Points, in no order, along strands that fork, close into loops and pass close to each other.
Points whose rows are less than 65 apart are linked; no others are. Some points are linked to none.
Q_43: -8; 2; -29; 6; -31; -14; -32; -27; -8; 6; -22; 4; 28; 28; -45; 6; 1; -52; 6; -8; 17; 13; 10; -26; 30; -18; 2
Q_454: 3; 31; 0; -5; -1; -2; -38; -8; -1; -26; -80; -25; -10; 18; -43; 37; 0; -23; -52; 10; 31; 38; 20; -28; 0; -17; 10
Q_104: -22; 77; 14; 26; -42; 16; -12; 29; 11; -2; 54; 19; -40; 44; -37; 10; 42; 61; -35; 36; 16; 25; -6; -12; 8; 15; -30
Q_808: 27; -51; 25; 10; 58; 1; -1; 18; 21; 6; 11; 9; 12; 4; 28; -9; 10; -31; 31; -28; -4; -61; 3; 27; 15; 2; -8
Q_212: 12; 27; 14; -6; -5; 14; -31; -4; -26; -42; -78; -35; -32; -24; -12; 8; -19; 4; -59; 14; 43; 17; 15; -6; -3; -3; 18
Q_682: -47; 17; 20; 2; -41; -3; 8; 9; 41; 14; 30; -17; -20; 5; -14; 44; 34; 1; 42; 4; -34; 63; -10; 13; 0; 35; 18
Q_846: -5; 15; 28; -12; -4; 27; -5; 9; -16; -20; -46; -5; -17; -22; -21; 24; 8; -21; -16; 7; 7; 23; 19; 25; -16; 21; -17
Q_416: 7; 20; -4; -14; 0; 11; 14; 15; -12; -18; -34; -7; 9; 14; -27; 2; -11; 29; -40; 34; 17; 7; -7; 0; -45; 2; -3
Q_310: -9; 55; 12; 11; -35; 21; -1; 22; -9; -7; 17; 16; -21; 12; -41; 4; 27; 47; -42; 36; 17; 27; 2; 17; -13; 8; -25
Q_414: 5; -28; 1; 10; 8; -9; 31; 16; 18; 20; 63; -1; 8; 16; 4; -20; -6; 31; 10; 8; -39; 16; -52; 26; 5; -12; -16
Q_245: 8; 24; -1; -14; 8; 13; -5; -5; -43; -49; -74; -22; -33; -37; 19; -17; -29; 25; -49; 26; 26; -16; 7; -18; -10; 7; 30
Q_962: -4; -19; 0; 25; -24; -48; 12; 7; 37; 37; 88; -49; -29; -19; 49; 25; -3; 40; 30; -25; -52; 39; -52; -19; 5; -16; 25
Q_430: -17; 61; 6; 7; -29; 4; 0; 32; 13; 5; 43; 19; -21; 56; -47; 12; 29; 65; -46; 33; 24; 15; -27; -19; -11; 13; -23
Q_16: 0; 15; 1; -9; 9; 3; -25; 0; -61; -31; -54; -14; -10; -37; 14; -24; -37; -17; -38; -5; 28; -20; 12; -16; -1; 2; 2
Q_236: 21; -39; -5; 14; 5; -49; 16; -8; 43; 30; 99; -37; -31; -35; 56; 17; 2; 41; 46; -41; -42; 26; -3; -1; -6; -19; 15
Q_473: -7; -6; 3; 0; -11; 0; 8; 5; 12; 8; 22; 13; 9; -4; -16; -9; -4; -3; 23; 10; -20; 21; -2; 30; -8; 22; -15
Q_224: 3; 19; -8; -1; -9; 3; -41; 1; -54; -24; -52; -12; -11; -8; -30; -5; -23; -9; -51; 4; 47; 13; 14; -15; 14; -11; -2
Q_155: -8; -7; -8; -6; -11; -3; -13; -41; 11; 10; -41; -20; 49; 15; -8; 3; 5; -85; 17; -41; 8; -27; 2; -19; 18; -40; 12
Q_551: 5; -43; 4; 4; -15; 0; 12; -46; 30; 16; 9; -12; 19; 16; 11; 12; 21; -57; 76; -46; -11; -15; -5; 11; 29; -6; 27
Q_553: 4; 25; -11; 0; -29; 14; -17; 7; -45; -18; -21; 9; -5; -1; -37; -9; -9; 17; -40; 20; 29; 17; 10; 4; -2; 0; -22
Q_770: 6; 19; 12; -6; 24; 36; 11; 19; -20; -29; -55; -8; -26; -41; 13; 5; -2; 16; -33; 27; 12; -6; 21; 15; -34; 18; -2
Q_174: -11; -26; 0; 0; -25; 3; 6; -43; 29; 20; -10; -7; 29; 18; -14; 22; 16; -63; 55; -33; -10; 0; -6; 0; 22; -10; 24
Q_126: -2; 17; 10; 1; -5; 35; -12; -8; -44; -13; -9; 32; -34; -53; 6; -17; 7; -9; -20; -5; 8; 19; 37; 45; 11; 24; -21
Q_134: -7; 14; 16; -18; -1; 6; -37; -13; -19; -20; -76; -22; -8; -10; -23; 35; -8; -59; -25; -20; 25; 23; 15; -13; 9; -3; 7
Q_70: -5; 5; 2; -12; -9; 5; -10; -1; 12; -2; -50; -14; 20; 13; -38; 24; 0; -33; -7; 4; -1; 20; 3; -2; -14; -2; -4
Q_460: 11; -1; -14; -17; 21; 10; 8; 14; -51; -30; -39; 5; 9; -26; 27; -31; -36; 27; -25; 15; 16; -47; 9; -22; -16; -5; -5
Q_161: 34; -54; 10; 24; 48; -22; -7; -5; 37; -1; 65; 36; -2; 4; 49; -15; 21; 5; 50; -43; 4; -51; 18; 44; 42; -3; 5
Q_614: 11; -41; -2; 22; 44; -28; 25; 2; 36; 21; 97; 16; -21; -23; 41; -13; 3; 51; 34; -5; -44; 6; -24; 30; 29; -19; -15
Q_377: 3; -29; 0; 19; 3; -51; 10; 7; 37; 27; 109; -43; -38; -40; 62; 22; -5; 48; 31; -30; -51; 38; -36; -11; -5; -19; 12
Q_762: 4; 19; -10; -8; -10; 15; -5; 14; -49; -21; -32; 8; 2; -23; -12; -17; -18; 15; -38; 16; 23; -4; 12; 4; -9; -2; -17
Q_834: -27; 9; -30; 22; -50; -17; -16; -10; 47; 46; 16; 2; -4; 51; -35; 37; 24; -1; 17; 21; -10; 39; -8; -49; 39; 8; 18
Q_512: 8; 25; -10; -11; -2; -2; -8; 3; 2; -18; -55; -16; 8; 28; -39; 16; -5; 12; -45; 28; 20; 14; -1; -24; -33; -14; 3
Q_424: -17; 24; -12; 0; -35; -12; 7; 30; 20; 20; 57; 13; 5; 55; -31; -2; 3; 54; -18; 21; -8; 32; -49; -12; 1; 5; -13
Q_916: -5; 12; -29; 13; -14; -17; -36; -28; -4; 8; -45; -1; 26; 30; -45; 21; 1; -57; -20; -9; 26; 13; 16; -40; 33; -31; 0
Q_600: -3; 16; 32; -9; -10; 28; -26; 1; -31; -22; -52; -7; -32; -30; -21; 21; 3; -33; -24; -9; 23; 30; 23; 27; 7; 18; -12
Q_851: -20; 12; -11; -4; 2; 11; 30; 13; 10; 6; 64; 30; -5; -25; 12; -24; 6; 49; 4; 26; -31; 26; -1; 37; 0; 17; -21
Q_618: -5; 20; 1; -5; -7; 7; -35; -8; -5; -13; -71; -16; -7; 12; -46; 46; 6; -44; -38; -1; 25; 38; 18; -17; 10; -9; -2
Q_284: -12; -5; 0; 3; 1; 3; 19; 9; 12; 7; 48; 16; 4; -8; -2; -19; 2; 27; 17; 14; -27; 21; -7; 33; -4; 15; -19
Q_889: -1; 3; 17; -14; 9; 16; -24; -3; -35; -21; -50; -3; -2; -28; 1; -2; -19; -52; -5; -18; 15; -5; 18; 7; -5; 18; -8
Q_222: 14; -6; -5; -21; 36; 4; 3; 9; -2; -25; -57; -25; 14; -2; 18; -11; -28; 7; -12; 20; -2; -34; -1; -16; -35; -4; 14
Q_656: 7; -6; -20; -5; 42; 29; 31; 28; -35; -15; -22; 33; 0; -43; 34; -19; -12; 39; -34; 16; 1; -48; 28; 0; -10; 3; -11
Q_486: -30; 24; -13; 20; -59; -22; -16; 13; 37; 23; 43; -14; -25; 18; -20; 32; 27; 24; 28; 12; -18; 51; 3; -22; 9; 31; 19
Q_629: 11; -1; -14; 1; 49; 13; 11; 24; -38; -19; -40; 25; -16; -50; 54; -19; -19; 24; -30; 16; 8; -64; 26; -21; -4; 10; 8
Q_351: -3; -9; -3; 1; 28; 13; 17; 5; -4; 1; 32; 44; 1; -30; 16; -25; 4; 12; 17; 5; -22; -2; 21; 40; 4; 21; -24
Q_744: -8; -17; -2; 0; -19; 1; 8; -13; 37; 32; -10; -17; 33; 33; -25; 21; 10; -40; 22; -3; -21; 25; -28; 1; 4; -18; 13
Q_374: -4; 32; 7; -15; -1; 18; 47; 25; -5; -6; 9; 6; -3; 10; -20; -1; 8; 70; -49; 35; 17; 6; -25; 7; -55; 0; -7
Q_307: 10; -17; -2; -16; 22; -1; -8; -3; 12; -7; -47; -35; 41; 12; -1; -6; -19; -38; 2; -10; -5; -37; -2; -14; -15; -25; 8
Q_755: 39; -57; -2; 19; 25; -36; 6; -26; 43; 4; 84; 5; -20; -10; 54; -4; 14; 20; 73; -52; -12; -16; 31; 28; 15; -7; 18
Q_231: -14; 51; 11; 2; -27; 16; 8; 25; 6; -1; 13; 3; -12; 27; -43; 11; 25; 35; -40; 36; 12; 31; -11; 13; -28; 8; -21
Q_519: 0; -12; 10; -4; -4; 3; -16; -30; -10; -6; -25; 2; 19; 0; 5; 1; -1; -73; 40; -38; 4; -10; 8; 6; 12; 7; 4
Q_139: 5; 15; -3; -19; 23; -1; -4; -6; 7; -43; -80; -32; -1; -1; 10; -2; -23; 9; -25; 28; 6; -13; -1; -21; -39; 1; 29
Q_324: 7; -12; -8; -14; 14; 9; 49; 27; -9; 10; 40; 27; 26; 8; 1; -30; -20; 61; -12; 23; -10; -6; -33; 14; -9; -16; -33
Q_816: 11; 11; 29; -9; 36; -7; -25; -14; -44; -13; -13; 1; 1; -12; 48; -21; -13; -80; 10; -48; 27; -71; 12; -18; 11; 7; -7
Q_806: 9; 10; -13; -15; 11; 11; 7; 8; -47; -37; -56; -5; -11; -28; 24; -27; -30; 30; -36; 24; 20; -32; 8; -17; -18; 4; 9
Q_132: -10; 21; 12; -13; 6; 11; 37; 30; 9; 11; 21; -7; 4; 34; -21; 1; 10; 46; -42; 30; 2; 19; -49; 4; -49; 0; -5
Q_930: 6; 7; -23; -10; 1; -16; -22; -5; -17; -15; -52; -20; 33; 17; -27; -7; -26; -22; -25; 7; 19; -9; 6; -29; -9; -26; 4
Q_823: -15; 4; 7; 5; 1; -6; 36; 25; 19; 18; 74; 2; 0; 24; 1; -14; 1; 51; -21; 15; -29; 36; -75; 14; -11; -2; -18
Q_665: 4; 5; 22; -1; 15; 0; -26; -29; -41; -18; -15; 5; 0; -8; 32; -15; -11; -86; 23; -53; 21; -37; 14; -2; 19; 14; -6
Q_90: -16; -4; 13; 9; 46; 15; 47; 31; 27; 18; 63; 20; -11; -16; 23; -11; 18; 34; -12; 27; -34; 29; -26; 43; -11; 15; -17
Q_69: 4; -3; -17; -7; -8; -6; -10; 5; -25; -12; -21; -4; 37; 17; -28; -19; -23; -11; -7; 7; 12; -10; -5; -9; -5; -14; -18
Q_785: 4; 21; -11; 2; -23; 2; -35; 6; -43; -18; -35; 0; -8; 7; -49; -1; -9; -2; -43; 17; 37; 25; 15; -11; 9; -6; -20
Q_581: -7; 3; 11; -7; 17; 24; 42; 30; 7; 9; 26; 11; 7; -2; -1; -13; 6; 36; -25; 33; -15; 12; -20; 31; -35; 12; -18
Q_301: -14; -23; -22; 17; -54; -24; -7; -32; 55; 64; 25; -16; 15; 38; -15; 26; 16; -4; 37; 1; -19; 20; -32; -34; 39; -29; 41
Q_407: -16; -5; -29; 16; -50; -17; -12; -19; 48; 54; 15; 0; 14; 47; -34; 28; 18; -13; 28; 12; -17; 31; -19; -36; 31; -11; 32
Q_60: -6; 44; -26; 15; -29; -4; -17; 17; 16; 14; 19; 14; -23; 71; -59; 24; 27; 28; -30; 31; 13; 24; -7; -45; 19; 12; -28
Q_172: -7; 31; 0; -3; -14; 27; 25; 21; -20; -6; 12; 26; -7; -21; -19; -15; 11; 44; -32; 31; 1; 19; 10; 30; -23; 8; -25
Q_256: -31; 16; -24; 29; -53; -22; -22; 3; 45; 46; 31; -11; -23; 36; -26; 45; 31; 12; 25; 13; -12; 40; 1; -46; 27; 24; 29
Q_573: -22; -10; -10; 7; -37; -4; -8; -36; 37; 39; -22; 1; 28; 33; -32; 35; 24; -53; 29; -4; -6; 28; -1; -22; 29; -21; 28
Q_662: 24; -45; 32; 1; 63; 0; -11; 26; 21; 4; -12; -2; 15; 0; 36; 2; 8; -38; 22; -23; 5; -80; 10; 4; 10; -2; -3
Q_248: -13; 5; -16; -4; 17; 23; 29; 5; -4; 4; 42; 51; -2; -39; 18; -25; 5; 37; 1; 19; -19; 7; 19; 41; 3; 15; -27
Q_569: 8; 2; -3; -6; 42; 22; 34; 23; -7; -19; -39; -2; -9; -19; 24; -6; -10; 42; -33; 36; -2; -28; 7; 6; -46; 16; 9
Q_243: 7; -9; 1; 0; 32; 20; 3; 8; -27; -8; -4; 41; 4; -34; 25; -24; -11; -7; -2; -3; -4; -34; 24; 24; 0; 17; -22
Q_750: 9; -10; 12; -1; 50; 11; -11; 16; -34; -9; -14; 30; 1; -33; 37; -20; -13; -29; 1; -14; 6; -53; 25; 6; 1; 18; -14
Q_524: -3; 31; -2; -11; -8; 31; 38; 22; -20; -10; 6; 19; -1; -8; -14; -10; 8; 61; -45; 34; 11; 7; -2; 17; -39; 1; -24
Q_230: 4; -19; 9; -4; 14; 3; -6; -14; -7; -6; -12; 6; 23; -1; -1; -12; -6; -53; 33; -25; -2; -24; 10; 13; 2; 13; -12
Q_223: 21; -52; 13; 15; 41; 2; 5; 2; 23; 10; 34; 14; 12; 0; 24; -22; 6; -18; 41; -27; -12; -44; -1; 36; 19; 5; -13
Q_202: 6; -17; -5; -14; 11; -5; -7; -23; 20; 3; -44; -36; 52; 13; 1; -10; 0; -68; 6; -32; -1; -48; 0; -23; 6; -44; 12
Q_133: -28; -9; -9; 3; -29; -2; -11; -47; 36; 41; -50; 10; 40; 24; -23; 39; 28; -71; 15; -14; 4; 19; 10; -31; 34; -48; 27
Q_44: 2; 7; -12; -10; 6; 21; -1; 8; -64; -20; -22; 24; -4; -45; 13; -30; -22; 6; -29; 1; 19; -18; 21; 11; 1; 3; -21
Q_534: -4; 8; 22; -17; 7; 10; -28; -12; -29; -23; -68; -17; -8; -23; -3; 18; -17; -61; -13; -21; 21; 5; 12; -1; -1; 9; 0
Q_960: -9; -18; 3; 7; -17; -11; 8; -19; 22; 13; 35; 2; -2; -1; 0; 8; 5; -10; 60; -11; -31; 33; 6; 21; -1; 25; 11
Q_710: 3; -12; 6; -2; 2; -4; 36; 22; 12; 24; 56; 2; 12; 32; -9; -14; -13; 46; -13; 11; -26; 12; -67; 13; -10; -19; -18
Q_326: -6; 20; 17; 5; -30; 19; -25; -14; -32; -15; -5; 20; -28; -32; -19; -6; 8; -16; -1; -7; 8; 38; 28; 36; 13; 29; -14
Q_890: 26; -43; -3; 9; -12; -43; 19; -19; 35; 30; 92; -33; -22; -22; 44; 18; 5; 31; 59; -45; -33; 18; 8; -3; -10; -18; 29
Q_207: 35; -53; -6; 12; 10; -41; 17; -28; 39; 15; 85; -16; -21; -16; 52; 7; 8; 23; 70; -51; -23; 1; 21; 11; 1; -12; 23
Q_404: -4; 16; -23; -1; -2; -18; -38; -15; -14; -14; -63; -18; 30; 18; -29; 11; -13; -47; -31; -8; 28; 6; 10; -37; 9; -36; 6
Q_840: -14; 20; 13; -4; -1; 17; 35; 27; 19; 11; 39; 0; 7; 23; -20; -4; 13; 37; -28; 28; -13; 27; -42; 18; -36; 10; -14
Q_306: 15; -10; -1; -24; 36; -6; -1; 3; 12; -22; -56; -34; 26; 5; 14; -11; -25; -17; -7; 8; -3; -44; -3; -18; -23; -16; 12
Q_547: -13; -12; -2; -7; -12; 4; 4; -18; 39; 29; -42; -22; 42; 31; -29; 26; 12; -46; 5; -5; -17; 15; -14; -8; 3; -35; 16
Q_759: 1; -19; 4; 6; -10; -7; -4; -22; 7; -5; 17; 12; -1; -3; 7; 0; 7; -36; 66; -30; -15; 13; 23; 28; 5; 33; 7
Q_24: 2; 8; 8; -4; 23; 40; -10; -5; -51; -10; -11; 44; -38; -70; 34; -16; 4; -16; -29; -17; 2; -12; 42; 34; 14; 25; -16
Q_763: -25; 7; 4; 7; -35; -18; 1; -1; 26; 11; 48; -1; -13; -12; -4; 11; 13; 15; 43; -2; -31; 50; 15; 18; -5; 33; 11
Q_749: 9; 0; -21; -19; -9; -5; -1; 10; -16; -7; -20; -2; 37; 33; -33; -12; -25; 17; -23; 17; 16; -7; -13; -16; -20; -24; -11
Q_699: -11; -15; -6; 0; -24; -4; -10; -45; 18; 17; -32; -4; 42; 19; -14; 14; 10; -77; 36; -33; 4; -8; 1; -11; 28; -27; 22
Q_385: 0; 23; 26; 10; -31; 24; -38; -8; -32; -19; -30; 2; -40; -24; -40; 12; 15; -25; -19; -5; 23; 50; 23; 30; 25; 20; -13
Q_822: 14; -13; 5; -13; 45; -3; -10; 10; -20; -18; -35; -15; 13; -15; 34; -20; -25; -28; -1; -6; 8; -71; 10; -22; -8; -2; -2
Q_852: 31; -55; 1; 27; 47; -34; 4; -16; 48; 12; 91; 19; -22; -17; 51; -7; 19; 33; 58; -36; -19; -16; 12; 37; 29; -12; 12
Q_908: 5; -7; -14; -16; 14; 11; 42; 25; -29; -5; 9; 29; 29; -4; 2; -31; -24; 58; -19; 20; 3; -21; -10; 3; -15; -15; -28
Q_820: 14; -5; 23; -5; 58; -4; -22; 13; -37; -10; -15; 17; -6; -31; 54; -15; -8; -40; -2; -17; 19; -79; 26; -17; 7; 13; -3
Q_62: 13; 0; -2; -7; 49; -3; -4; 22; -39; -27; -44; 6; -18; -41; 61; -21; -24; 5; -19; 13; 9; -75; 19; -35; -1; 9; 18
Q_738: 5; 14; 7; -12; 27; 24; 23; 18; -6; -26; -54; -16; -14; -17; 7; 2; -6; 28; -28; 36; 5; -7; 4; 10; -51; 17; 8
Q_280: -4; 8; -20; 2; -25; -8; -30; -6; -22; 0; -22; 2; 25; 27; -43; -1; -11; -30; -8; 6; 17; 13; 4; -15; 11; -13; -10
Q_319: 0; -4; 14; -4; 5; 3; -20; -32; -21; -15; -22; -2; 17; 1; 17; -6; -7; -90; 37; -53; 14; -34; 11; -3; 13; 4; 3
Q_462: 9; 11; 15; -14; 35; -9; -33; -2; -53; -22; -44; -14; -15; -37; 46; -26; -35; -39; -18; -17; 22; -56; 13; -34; 3; 6; 7
Q_894: -19; -24; -3; 4; -37; 0; 7; -28; 51; 49; 0; -13; 22; 29; -22; 31; 16; -38; 35; -4; -28; 31; -28; -8; 24; -24; 34
Q_10: -8; 10; -1; 2; 40; 32; 51; 32; 5; 11; 29; 28; -2; -23; 17; -10; 19; 46; -34; 31; -15; 2; -5; 42; -27; 12; -21
Q_514: 9; -42; 7; 6; -2; -23; 16; -28; 31; 9; 59; -7; -12; -8; 34; 20; 15; -2; 82; -41; -27; 19; 25; 16; -7; 21; 29
Q_254: -24; 41; -4; 1; -32; -6; 7; 34; 18; 16; 50; 17; -10; 67; -43; 8; 15; 61; -38; 28; 14; 20; -42; -23; -4; 5; -17
Q_998: -2; 38; 9; -4; -14; 17; 11; 22; -2; -7; -19; -4; -4; 20; -38; 8; 12; 33; -38; 33; 14; 18; -8; 9; -41; 7; -13
Q_216: 28; -59; 9; 19; 44; -14; 2; -8; 26; 3; 49; 26; 5; 3; 36; -18; 12; -10; 53; -35; -7; -43; 10; 38; 30; 3; -3
Q_652: -3; -46; -3; 5; -52; -13; 7; -65; 51; 52; 10; -24; 20; 14; 9; 24; 31; -32; 68; -26; -8; 0; -15; -9; 36; -35; 55
Q_746: 1; -14; -1; -3; 13; 14; 7; 4; -22; -7; 7; 27; 10; -23; 6; -23; -11; -8; 10; 1; -9; -9; 15; 27; -4; 19; -22
Q_967: 0; -1; 3; -6; 2; 14; -13; -2; -28; -16; -22; 14; 3; -21; -7; -11; -6; -27; 4; -6; 3; 1; 15; 24; -6; 21; -20
Q_331: 5; -2; -14; -12; -12; -4; 15; 19; -6; 9; 10; 5; 33; 38; -32; -15; -18; 32; -16; 17; 1; 0; -31; -3; -20; -20; -20
Q_613: -5; 25; -22; 6; -37; -11; -9; 16; 10; 17; 20; 12; 7; 63; -56; 9; 5; 25; -18; 29; 7; 25; -16; -27; 7; 4; -17
Q_347: 6; -30; 8; 8; 7; -11; 5; -33; 12; -9; 31; 19; -4; -1; 33; -3; 11; -32; 77; -40; -12; -2; 32; 27; 10; 27; 14
Q_364: 10; 3; -18; -4; 41; 26; 39; 28; -24; -20; -33; 18; -5; -33; 34; -15; -10; 52; -37; 28; 0; -42; 16; 0; -30; 9; 3
Q_267: -9; -15; -4; 31; -44; -45; 7; 0; 40; 42; 75; -56; -25; -5; 38; 36; 2; 37; 22; -23; -50; 33; -71; -33; 14; -21; 37
Q_756: 19; -40; 8; 6; 0; -18; 17; -43; 28; 1; 47; -3; -8; 4; 43; 19; 20; -18; 88; -52; -16; 3; 33; 19; 3; 14; 32
Q_959: 20; -48; -5; 19; 33; -39; 14; -10; 44; 14; 97; 2; -25; -22; 45; -7; 6; 37; 54; -19; -38; 7; -5; 27; 18; -11; 3
Q_810: -8; -39; -9; 12; -63; -21; -1; -56; 55; 66; 16; -21; 17; 24; 2; 29; 25; -18; 48; -10; -12; 9; -23; -23; 36; -40; 58
Q_57: -15; 70; -4; 31; -43; 4; -23; 20; 13; -4; 47; 16; -50; 56; -44; 15; 39; 60; -26; 34; 15; 22; 5; -31; 31; 22; -32
Q_130: 22; -25; 26; 0; 64; -5; -16; 25; -6; -4; -13; 14; 8; -14; 49; -13; -1; -39; 11; -15; 13; -93; 22; -12; 7; 9; -1
Q_197: -7; -5; 1; 4; -19; 3; -8; -6; -8; -4; -2; 12; 12; -4; -20; -7; -4; -25; 27; -5; -10; 17; 7; 20; 2; 22; -11
Q_120: -31; 20; -5; 13; -52; -25; -8; 14; 33; 15; 60; -15; -27; 0; -9; 20; 21; 32; 29; 4; -25; 53; 10; -6; 0; 33; 15
Q_681: 7; 8; 0; -10; 16; 22; -13; 2; -66; -21; -33; 12; -21; -54; 24; -28; -27; -9; -38; -7; 21; -25; 21; 1; 4; 9; -9
Q_872: -5; -46; 5; 1; -38; -7; 19; -65; 45; 31; 4; -20; 15; 15; 16; 28; 32; -47; 79; -38; -11; -7; -9; -1; 32; -23; 51
Q_432: 13; 1; 5; -10; 41; -5; -15; 9; -36; -31; -46; -12; -5; -34; 48; -25; -31; -15; -12; 6; 15; -66; 12; -35; -6; 6; 10
Q_112: 8; -35; -8; 10; 12; -17; 11; -12; 21; 5; 63; 18; 0; -11; 21; -21; -1; 10; 53; -18; -27; -4; 11; 34; 13; 12; -2
Q_509: -17; 54; 6; 10; -35; 27; 6; 20; -14; -8; 32; 24; -20; -9; -27; -5; 26; 49; -32; 37; 2; 34; 8; 29; -7; 7; -28
Q_415: -9; 13; -16; -7; -28; -9; 7; 21; 7; 16; 32; 12; 22; 59; -46; -6; -4; 40; -19; 20; 0; 18; -39; -15; -3; -12; -16
Q_856: 4; 14; -6; -13; 3; -6; -27; -5; -47; -28; -58; -17; 2; -12; -5; -18; -37; -13; -35; 4; 30; -14; 4; -21; -4; -9; 1
Q_209: 7; 22; -11; -15; 3; -6; -13; -5; 7; -34; -76; -30; 8; 17; -16; 11; -17; 3; -40; 23; 15; 8; 6; -25; -33; -14; 21
Q_35: 10; -15; 15; -6; 35; 2; -13; -1; -18; -11; -29; -8; 20; -7; 19; -13; -16; -55; 15; -22; 8; -49; 11; -3; -5; 4; -11
Q_620: -20; -19; -3; -7; -17; 2; 1; -30; 47; 37; -53; -5; 49; 27; -24; 35; 23; -64; 1; -11; -9; 12; -1; -23; 18; -60; 25
Q_956: 11; -41; 2; 17; 19; -23; 29; 8; 24; 20; 84; 5; -5; -2; 18; -22; -8; 45; 30; 1; -46; 8; -45; 27; 20; -17; -16
Q_378: -8; 61; -14; 21; -35; 6; -20; 17; 15; 4; 32; 16; -43; 69; -58; 15; 34; 43; -33; 35; 18; 17; -5; -44; 25; 19; -33
Q_622: 11; -5; -17; -17; 18; 10; 30; 21; -43; -19; -23; 12; 19; -16; 15; -31; -29; 46; -26; 19; 12; -35; 2; -7; -15; -7; -13
Q_41: 5; 29; 6; -13; 2; 3; -37; -10; -3; -42; -95; -37; -15; -1; -19; 28; -9; -14; -51; 13; 31; 27; 16; -24; -6; -12; 19
Q_360: -1; -25; -2; 4; -31; -26; 9; -23; 28; 14; 49; -14; -8; -7; 14; 15; 6; -1; 76; -31; -23; 31; 18; 5; -6; 18; 32
Q_259: -22; 21; 0; -2; -21; -8; 27; 33; 18; 17; 74; 12; 4; 41; -11; -15; 4; 66; -22; 20; -15; 31; -65; 1; -10; 1; -13
Q_232: 4; -16; -8; -15; 2; -1; 35; 25; -6; 10; 34; 7; 28; 27; -17; -25; -20; 51; -12; 19; -9; 2; -40; 7; -14; -20; -24
Q_68: 9; 14; 26; -15; 38; -9; -32; -12; -54; -19; -35; -16; -12; -28; 43; -17; -28; -70; -2; -35; 27; -53; 9; -24; 7; 6; 0
Q_657: 3; 19; 24; -8; 11; 32; -6; 14; -22; -29; -61; -15; -24; -36; -5; 9; -2; -7; -35; 14; 19; 6; 19; 15; -22; 21; -4
Q_727: 11; 25; 6; -4; -7; 23; -22; 1; -46; -42; -66; -20; -35; -39; 1; -12; -21; 23; -65; 15; 40; 1; 13; -5; -6; 3; 18

A fork is a point with three links, a tip a point with one. Leave the first point through the second and follow the links. Name the first fork or tip that comes.
Q_727; Q_212 | Q_967
Q_509; Q_172 | Q_10
Q_662; Q_130 | Q_746
Q_657; Q_846 | Q_24

How many points has the smallest loop of links through each point below? Write 0 if it is on no loop.
Q_756 | 6
Q_248 | 8
Q_174 | 0
Q_68 | 10
